Points on a hilly landscape, in no order, each with its height.
From any point a climber takes the steepest step (rise divided by distance) to one of its 2 nearest points. It stops when none of these is higher. Distance is the straight distance between rows; heights are no part of it.
Bisok: 114, 84, 105, 92, 60, 84, 96, 114, 91, 110, 104, 83, 86, 96, 98, 130, 106, 103, 97, 131, 95, 92, 106  (h 33.0)
Nolef: 113, 98, 89, 92, 102, 84, 100, 84, 105, 96, 133, 111, 91, 70, 68, 112, 110, 103, 105, 132, 104, 89, 94  (h 49.4)
rokes: 124, 90, 82, 137, 109, 94, 65, 93, 93, 75, 109, 100, 88, 135, 106, 116, 82, 109, 93, 110, 80, 106, 119  (h 29.0)
topa: 112, 109, 119, 85, 78, 94, 101, 95, 129, 105, 106, 74, 103, 88, 110, 100, 109, 112, 86, 108, 98, 107, 74  (h 62.0)
Tobut: 103, 67, 103, 88, 103, 102, 74, 119, 113, 87, 117, 99, 120, 103, 135, 111, 84, 80, 101, 95, 120, 93, 92  (h 42.9)
Kat: 99, 111, 83, 87, 96, 78, 96, 81, 129, 103, 108, 76, 78, 70, 109, 111, 116, 118, 100, 112, 103, 101, 78  (h 54.3)
telap: 109, 120, 126, 102, 104, 109, 89, 95, 123, 91, 70, 85, 95, 111, 111, 121, 115, 108, 85, 111, 111, 103, 117  (h 9.0)
ker: 112, 105, 77, 98, 120, 110, 120, 86, 80, 68, 96, 127, 75, 104, 76, 91, 90, 87, 103, 121, 90, 67, 97  (h 67.3)
Dugun: 80, 80, 129, 119, 94, 106, 89, 88, 110, 123, 136, 121, 125, 97, 88, 92, 102, 110, 84, 101, 118, 99, 100  (h 44.0)
Bif: 90, 111, 79, 105, 144, 99, 92, 92, 98, 88, 107, 111, 92, 111, 88, 109, 94, 107, 107, 127, 119, 91, 88  (h 55.0)
goz: 99, 117, 96, 89, 76, 103, 148, 138, 98, 109, 88, 99, 108, 78, 97, 88, 87, 96, 151, 54, 84, 126, 82  (h 11.6)
tesen: 99, 111, 91, 109, 106, 111, 83, 90, 98, 99, 105, 103, 93, 110, 125, 73, 114, 85, 92, 106, 93, 96, 74  (h 53.4)
Fofuz: 107, 113, 103, 75, 106, 109, 109, 125, 93, 84, 90, 110, 132, 90, 110, 125, 116, 87, 97, 98, 107, 82, 115  (h 31.9)
Bove: 44, 81, 90, 103, 110, 86, 61, 74, 98, 75, 88, 118, 70, 114, 111, 88, 73, 104, 111, 101, 121, 96, 97  (h 50.1)
Sated: 81, 114, 77, 101, 163, 96, 93, 78, 108, 76, 110, 87, 65, 107, 91, 122, 97, 107, 126, 117, 135, 108, 91  (h 60.7)
vize: 96, 84, 131, 103, 111, 112, 106, 109, 90, 99, 114, 108, 136, 110, 98, 83, 100, 82, 86, 81, 109, 91, 125  (h 30.2)
Bivo: 89, 113, 114, 104, 100, 109, 73, 73, 121, 106, 99, 90, 93, 108, 135, 83, 108, 97, 75, 103, 117, 113, 70  (h 60.9)
Dis: 94, 55, 83, 81, 114, 80, 90, 106, 113, 113, 119, 120, 65, 109, 115, 104, 84, 119, 107, 110, 117, 88, 102  (h 32.0)
ziper: 79, 63, 85, 78, 76, 99, 82, 93, 113, 86, 110, 90, 66, 75, 128, 99, 73, 96, 121, 112, 125, 90, 89  (h 64.6)
Nak: 104, 106, 93, 114, 77, 88, 95, 112, 77, 142, 75, 85, 103, 106, 109, 99, 105, 87, 108, 98, 102, 135, 123  (h 27.7)
sovof: 105, 143, 108, 112, 92, 76, 127, 132, 90, 105, 93, 89, 105, 116, 106, 71, 123, 115, 102, 78, 68, 130, 72  (h 17.5)
feg: 106, 63, 114, 122, 69, 90, 83, 120, 90, 99, 117, 83, 101, 105, 97, 122, 88, 97, 79, 116, 106, 98, 110  (h 40.6)
vazut: 106, 96, 82, 145, 107, 89, 72, 100, 94, 94, 102, 85, 91, 112, 104, 119, 106, 111, 72, 110, 95, 107, 102  (h 34.5)
vilis: 127, 116, 124, 93, 74, 107, 115, 95, 95, 115, 104, 106, 124, 87, 114, 85, 101, 94, 111, 86, 58, 117, 92  (h 38.5)
sesir: 103, 99, 75, 101, 97, 110, 123, 87, 77, 70, 123, 127, 93, 80, 84, 77, 94, 100, 102, 102, 85, 80, 96  (h 61.2)
zadaf: 122, 108, 93, 88, 112, 122, 106, 92, 117, 73, 69, 78, 93, 89, 115, 111, 96, 111, 93, 120, 104, 82, 108  (h 6.6)
ragug: 111, 134, 111, 108, 76, 85, 133, 99, 99, 120, 74, 100, 96, 96, 67, 89, 103, 100, 92, 67, 73, 122, 106  (h 31.3)
telug: 68, 70, 100, 84, 83, 100, 77, 63, 137, 91, 117, 96, 63, 90, 102, 107, 79, 97, 128, 113, 129, 99, 87  (h 57.3)
Ror: 129, 91, 90, 96, 90, 133, 119, 104, 81, 113, 102, 104, 120, 119, 72, 87, 105, 67, 114, 76, 80, 101, 100  (h 50.6)
dizud: 111, 128, 92, 81, 111, 119, 106, 100, 90, 102, 96, 119, 118, 110, 70, 101, 118, 76, 99, 98, 96, 84, 66  (h 53.0)
Dased: 114, 89, 89, 106, 103, 122, 137, 119, 74, 120, 118, 106, 99, 124, 85, 80, 115, 88, 116, 95, 100, 91, 116  (h 54.9)
vaf: 76, 74, 89, 61, 91, 93, 86, 100, 134, 113, 97, 99, 78, 73, 133, 121, 76, 88, 113, 110, 100, 92, 81  (h 56.3)
depo: 89, 102, 82, 145, 117, 115, 74, 90, 76, 67, 87, 96, 90, 121, 108, 111, 71, 114, 111, 107, 94, 114, 122  (h 24.1)
novo: 112, 114, 103, 106, 74, 98, 131, 113, 69, 125, 74, 83, 91, 94, 127, 90, 106, 96, 114, 102, 72, 118, 124  (h 24.7)
fefab: 80, 83, 121, 98, 114, 77, 99, 116, 76, 84, 119, 92, 95, 79, 127, 71, 83, 96, 93, 109, 110, 84, 97  (h 22.0)
Tob: 108, 105, 73, 119, 111, 112, 91, 116, 80, 127, 75, 82, 119, 120, 99, 122, 112, 88, 114, 91, 111, 129, 122  (h 31.1)
Gadu: 89, 85, 80, 120, 94, 116, 103, 113, 114, 124, 93, 74, 104, 105, 91, 107, 86, 109, 98, 104, 95, 88, 108  (h 42.4)
lotu: 126, 119, 83, 103, 115, 109, 112, 107, 75, 73, 93, 112, 98, 112, 73, 113, 116, 79, 97, 110, 104, 83, 100  (h 60.1)
lim: 117, 124, 124, 93, 82, 97, 136, 114, 98, 108, 91, 121, 116, 85, 100, 89, 104, 129, 107, 78, 50, 117, 83  (h 33.4)
Gebup: 118, 118, 87, 100, 88, 86, 101, 80, 103, 95, 122, 96, 112, 88, 74, 115, 117, 120, 90, 117, 83, 97, 86  (h 47.6)
Fevog: 89, 97, 101, 96, 98, 88, 130, 82, 76, 93, 124, 124, 91, 52, 77, 95, 106, 104, 96, 115, 87, 79, 88  (h 55.1)
faf: 96, 97, 84, 97, 119, 110, 78, 100, 101, 92, 116, 114, 88, 140, 115, 93, 107, 97, 108, 116, 115, 103, 81  (h 49.2)
Tudub: 88, 60, 108, 96, 107, 84, 92, 105, 112, 117, 143, 114, 110, 100, 111, 103, 97, 124, 94, 112, 113, 100, 95  (h 37.0)
bino: 103, 103, 96, 87, 120, 113, 114, 86, 117, 109, 116, 102, 128, 57, 99, 99, 93, 118, 78, 88, 90, 97, 91  (h 27.8)
Dapas: 85, 80, 149, 121, 98, 100, 90, 113, 99, 135, 117, 97, 131, 106, 99, 87, 104, 88, 89, 82, 112, 110, 107  (h 36.2)
nonu: 95, 104, 121, 134, 115, 110, 70, 90, 85, 73, 78, 91, 92, 129, 100, 112, 103, 106, 88, 92, 133, 107, 132  (h 16.1)
Puv: 73, 97, 121, 105, 106, 99, 80, 72, 125, 108, 127, 107, 92, 89, 106, 82, 102, 102, 73, 95, 116, 105, 91  (h 52.0)
furig: 61, 94, 83, 105, 138, 95, 66, 85, 98, 60, 102, 95, 72, 107, 101, 106, 75, 105, 134, 96, 131, 104, 93  (h 53.3)
lugil: 128, 130, 115, 81, 94, 99, 110, 103, 104, 102, 52, 102, 117, 101, 98, 105, 109, 82, 101, 75, 89, 120, 128  (h 26.7)
pab: 104, 104, 93, 86, 108, 115, 92, 58, 110, 41, 104, 100, 68, 77, 91, 90, 79, 103, 130, 113, 119, 97, 109  (h 3.9)
pes: 88, 96, 79, 71, 88, 62, 86, 102, 134, 121, 108, 98, 82, 87, 129, 125, 104, 107, 114, 108, 104, 95, 72  (h 48.9)
leto: 121, 104, 122, 79, 85, 117, 115, 104, 122, 116, 92, 106, 137, 81, 84, 118, 120, 118, 98, 86, 94, 108, 125  (h 35.1)
gamu: 114, 136, 96, 101, 87, 100, 130, 103, 116, 98, 63, 75, 93, 99, 87, 82, 107, 109, 100, 85, 70, 100, 95  (h 27.9)
kiv: 109, 110, 77, 99, 113, 105, 126, 124, 79, 125, 118, 95, 103, 107, 92, 84, 111, 107, 102, 100, 73, 87, 86  (h 50.7)
nasip: 115, 91, 70, 95, 92, 104, 110, 116, 113, 125, 103, 93, 96, 103, 115, 97, 104, 119, 106, 117, 87, 97, 94  (h 46.4)
peg: 110, 113, 116, 99, 98, 108, 105, 110, 95, 118, 80, 99, 115, 115, 89, 105, 132, 102, 101, 83, 141, 114, 127  (h 35.2)
Vami: 92, 94, 105, 109, 106, 113, 78, 88, 96, 103, 75, 105, 97, 124, 123, 119, 98, 102, 90, 95, 120, 110, 128  (h 12.4)
Bos: 105, 117, 114, 81, 98, 80, 125, 111, 114, 99, 102, 102, 123, 80, 85, 86, 100, 112, 89, 98, 62, 99, 76  (h 28.4)
Lepiz: 84, 109, 94, 140, 112, 106, 94, 109, 70, 77, 78, 88, 98, 117, 94, 102, 98, 98, 104, 87, 111, 109, 141  (h 20.1)
Ruvuz: 82, 66, 97, 80, 110, 93, 70, 110, 130, 96, 110, 118, 95, 125, 131, 96, 73, 82, 99, 79, 129, 88, 78  (h 50.9)
semus: 101, 83, 84, 129, 113, 108, 92, 110, 99, 113, 72, 65, 104, 129, 93, 127, 75, 87, 118, 95, 116, 113, 136  (h 34.9)
puvuv: 55, 81, 95, 88, 112, 92, 74, 91, 114, 102, 91, 133, 83, 119, 133, 106, 65, 87, 93, 98, 118, 87, 87  (h 60.5)
laraz: 103, 82, 104, 138, 81, 95, 76, 112, 90, 98, 115, 98, 89, 133, 72, 110, 101, 97, 98, 102, 124, 98, 112  (h 51.4)
tuben: 103, 117, 100, 86, 127, 114, 104, 79, 84, 84, 92, 119, 108, 101, 76, 79, 93, 76, 75, 79, 83, 89, 72  (h 47.1)
fum: 105, 94, 94, 122, 110, 117, 106, 105, 106, 103, 79, 73, 98, 121, 77, 110, 74, 101, 95, 110, 97, 81, 141  (h 38.7)
Biz: 106, 101, 78, 135, 79, 90, 77, 94, 92, 107, 126, 93, 113, 84, 91, 119, 117, 107, 81, 121, 92, 107, 93  (h 41.3)
mobe: 121, 109, 81, 82, 106, 134, 107, 58, 115, 61, 91, 95, 71, 76, 113, 102, 97, 118, 107, 112, 97, 93, 107  (h 5.1)
zife: 81, 90, 124, 97, 112, 87, 92, 119, 81, 85, 111, 117, 111, 97, 107, 81, 101, 107, 82, 104, 110, 86, 130  (h 25.8)
Dob: 106, 122, 133, 77, 99, 96, 110, 107, 87, 97, 71, 110, 132, 103, 111, 111, 129, 82, 91, 83, 119, 107, 120  (h 30.7)
mek: 111, 124, 114, 100, 78, 82, 137, 135, 108, 109, 87, 92, 120, 105, 104, 81, 109, 89, 131, 75, 84, 127, 93  (h 14.1)
Bivet: 109, 119, 112, 96, 80, 108, 97, 90, 111, 115, 101, 109, 127, 108, 78, 120, 134, 124, 95, 98, 116, 112, 104  (h 40.5)
Nabi: 131, 105, 105, 114, 70, 124, 103, 82, 78, 104, 114, 117, 117, 107, 96, 101, 114, 81, 103, 88, 77, 110, 93  (h 44.6)
vadon: 77, 89, 100, 99, 69, 108, 78, 75, 120, 112, 103, 93, 77, 108, 96, 102, 84, 87, 106, 129, 115, 95, 75  (h 50.2)
bemas: 115, 108, 120, 97, 105, 101, 123, 93, 81, 112, 69, 105, 96, 93, 62, 82, 93, 94, 70, 69, 65, 101, 118  (h 35.6)
pom: 99, 136, 112, 110, 89, 76, 132, 123, 71, 114, 68, 93, 94, 88, 129, 82, 130, 112, 116, 76, 76, 138, 105  (h 21.4)
pime: 57, 67, 122, 85, 116, 54, 84, 118, 90, 98, 126, 97, 74, 85, 111, 75, 83, 101, 102, 100, 124, 74, 99  (h 18.5)
Pafa: 119, 93, 100, 71, 97, 112, 101, 109, 100, 79, 113, 95, 116, 82, 124, 103, 116, 88, 98, 103, 110, 89, 89  (h 36.6)
fero: 93, 122, 90, 73, 88, 84, 108, 100, 124, 92, 106, 110, 142, 66, 96, 109, 103, 102, 102, 111, 62, 94, 66  (h 24.3)
Zafa: 98, 103, 114, 87, 113, 110, 117, 108, 79, 107, 81, 113, 120, 82, 81, 86, 105, 76, 79, 57, 73, 100, 88  (h 40.9)
roge: 100, 100, 122, 95, 95, 119, 115, 90, 131, 113, 98, 94, 126, 83, 89, 90, 91, 114, 78, 89, 99, 91, 116  (h 31.0)
zopo: 89, 76, 76, 78, 129, 78, 97, 104, 112, 113, 115, 112, 79, 109, 95, 104, 87, 118, 102, 145, 87, 80, 100  (h 28.9)
dafa: 118, 86, 102, 131, 89, 103, 114, 118, 82, 122, 117, 92, 86, 127, 81, 90, 113, 97, 102, 117, 105, 94, 106  (h 60.4)

Call two points neighbours if one is among the 2 nearest of the other. Go from one point of each pair to the other, from neighbour to neighbour, staying as high as possible. Name the lowest point that can't be avoided.
puvuv and Bivo => faf
Bivet and Sated => Dob
topa and ziper => pes
puvuv and Sated => Bove

Where does a climber stop that starts at each point below?
pom => dafa
zadaf => ker
bemas => ker
rokes => ker
Bos => dafa
goz => dafa
